The views of a scene show one set of named points, each view turned or mirrored, shifted and resized as a whole, with a little noise and some points left out.
In the rows, 128 means zero.

Scene 1
View 1
Q_513: 123 110 130 129 146 112 144 126 125 127 126 145 115 114 130 151 127 142 138 148
Q_932: 122 108 123 116 145 131 159 129 140 115 124 146 112 123 125 154 146 139 145 162
Q_800: 137 110 148 133 138 144 156 110 151 105 150 163 125 142 119 145 132 144 145 157
Q_471: 138 115 146 143 146 133 147 106 136 127 147 133 116 135 123 127 112 150 133 144
Q_27: 138 108 137 138 149 119 151 118 136 125 136 157 127 131 122 147 124 147 136 140
Q_853: 119 111 124 119 147 129 153 127 133 122 125 132 106 119 129 146 136 140 140 160
Q_633: 126 112 150 133 134 131 142 115 135 109 144 158 117 124 129 148 125 141 143 156
Q_848: 139 109 128 137 156 120 156 119 135 134 131 142 123 132 120 140 123 150 133 138
Q_460: 113 111 126 120 143 120 144 129 124 123 123 132 103 109 133 149 132 138 140 159
Q_654: 133 112 149 134 136 137 148 112 143 109 148 159 121 134 124 145 127 144 143 155
Q_862: 137 111 133 132 151 133 157 115 141 124 138 140 119 135 121 138 127 148 137 148
Q_432: 130 102 127 124 145 113 156 133 141 113 124 185 134 125 122 174 147 139 146 148
Q_450: 126 112 124 126 152 129 154 121 132 130 127 122 106 124 127 135 128 146 134 152
Q_17: 126 106 125 114 143 135 163 128 149 106 128 163 120 130 122 161 152 138 149 165
View 2
Q_848: 122 102 118 124 129  88 125 144 162 119 140 139 102 108 108 103 123 128 133 137
Q_450: 109 105 137 119 104  92 137 141 160 120 155 134 104 115 104 114 118 103 109 131
Q_513: 112  99 126 119 120 106 148 132 141 124 131 132  90 111 108 132 123 110 131 135
Q_432: 147 106 118 112 120 127 134 142 116 114  78 135  96 105  84 125 127 130 152 138
Q_932: 130 109 138 111  94 115 139 146 133 112 114 133 106 115  85 121 119 103 112 130
Q_633: 138  88 109 125 131 106 157 148 131 101 114 141  99 119 119 120 103 111 104 130
Q_862: 132 100 121 124 121  90 130 152 159 106 137 141 110 116 108  97 111 120 108 131
Q_460: 106 101 139 115 101 110 156 132 138 123 138 129  92 116 104 137 119  91 113 130
Q_654: 148  90 107 126 131 101 147 154 136  95 112 144 107 120 115 108 102 119 100 130
Q_853: 116 106 140 114  96 110 144 140 140 118 132 131 100 115  94 125 120  98 112 129
Q_27: 132  97 110 125 137  96 134 144 148 112 122 140  99 110 111 108 118 130 132 137
Q_800: 160  93 107 124 129 100 137 162 138  89 104 147 116 120 107  96 100 125  97 130
Q_471: 126  90 110 132 139  78 141 150 165 105 152 144 107 118 129  99 105 120 100 131
View 3
Q_460: 145 126  90 128 135 107 130 112 145 139 101 117 103 147 167 131 145 126 113 143
Q_432: 125 154  70 166 179 134 132 119 113  99 144 115  97 115  96 123 133 158 128 120
Q_633: 171 132  79 125 173 130 149 133 131 105 136  98 117 107 155 130 124 128 106 164
Q_17: 159 158  84 185 148 124 158 127 132 103 127 122 126 121 116 117 130 139 127 127
Q_471: 185 111 130  98 178 145 133 143 143 111 133 106 112 112 156 106 137  90  99 186
Q_853: 155 132 104 145 134 115 136 119 145 131 104 124 113 143 152 118 145 115 116 143
Q_932: 155 145  92 165 138 118 146 122 139 119 112 124 118 135 135 117 138 128 122 133
Q_848: 152 119 131 118 176 144 114 130 136 115 130 123  96 124 123  99 148 103 111 158
Q_862: 172 126 125 132 166 141 136 137 141 109 128 119 113 121 132 102 141 101 110 162
Q_450: 162 117 129 125 140 124 125 125 151 133 104 127 109 143 154 106 150  97 110 157
Q_513: 136 123  94 118 160 122 118 116 134 128 118 113  93 135 146 126 143 127 112 145
Q_27: 152 126 109 120 186 144 124 132 127 106 140 111  98 112 123 110 139 118 111 157
Q_654: 182 135  92 134 178 139 155 140 131  95 142 101 123 102 144 120 122 121 108 167
View 4
Q_460: 144 122 124 143 144 116  95 134  93 123 123 154 112 129 166 106 111 129 133 158
Q_862: 145 129 119 136 142 126  73 149 117 120 129 122 133 114 118 142 124 143 135 150
Q_848: 145 128 111 125 126 119  77 156 122 125 123 121 146 119 133 140 134 137 145 147
Q_800: 137 131 137 144 160 134  97 149 123 116 135  99 117  98  94 157 118 150 103 153
Q_450: 151 125 114 142 139 121  61 138 101 120 127 148 130 125 142 121 118 135 149 153
Q_471: 151 131 112 139 137 121  52 128 116 118 105 110 143 102 117 149 123 125 122 145
Q_513: 141 124 121 131 133 113 104 146 106 127 117 135 126 125 164 120 123 128 131 153
Q_932: 139 122 133 144 155 129 107 156 104 120 149 145 107 128 138 118 115 152 137 160
Q_432: 126 124 139 121 141 121 155 180 126 128 146 115 116 125 142 135 130 153 121 155
Q_633: 137 128 134 142 152 122 105 135 111 121 115 111 114 103 130 139 114 130  97 153
Q_853: 144 123 124 145 149 125  88 142  97 120 136 152 113 129 147 113 113 141 140 158
Q_17: 132 124 143 143 163 135 127 167 112 119 161 134 100 125 122 128 116 163 126 161
Q_654: 138 129 134 142 154 127  98 141 117 118 123 105 120 101 112 149 117 138 102 152
View 5
Q_654:  90 107 127 133 140 135 162 125 112 137 114 122 165 130 134 156 147 112 131 139
Q_848:  96 141 104 131 130 142 159 105 112 138 131 123 145 126 108 131 151  98 145 135
Q_27:  94 134 109 122 137 139 163 111 118 144 126 122 160 130 120 139 149  99 138 136
Q_800:  89 112 131 139 140 130 164 126 107 125 114 112 172 134 141 163 144 109 135 138
Q_432: 110 132 121  85 121 134 171 126 154 134 133 100 180 143 130 143 141  99 132 129
Q_862:  96 125 116 141 128 138 157 114 107 127 126 120 147 125 115 140 150 105 144 136
Q_633:  94  97 126 123 138 138 161 125 121 146 115 131 162 128 128 150 148 114 127 137
Q_17: 113 110 138 112 108 130 161 134 139 109 130  97 166 136 129 150 140 110 138 127
Q_513: 106 114 110 107 123 146 156 114 135 150 131 135 142 123 101 124 151 107 134 132
Q_471:  84 118 111 153 144 142 155 108  92 144 116 138 142 119 114 141 154 108 140 142

In a view up to two points have been moved. Name them for each view, in the order of its rows, or write none.
view 1: none
view 2: Q_862, Q_853
view 3: none
view 4: Q_432
view 5: Q_513
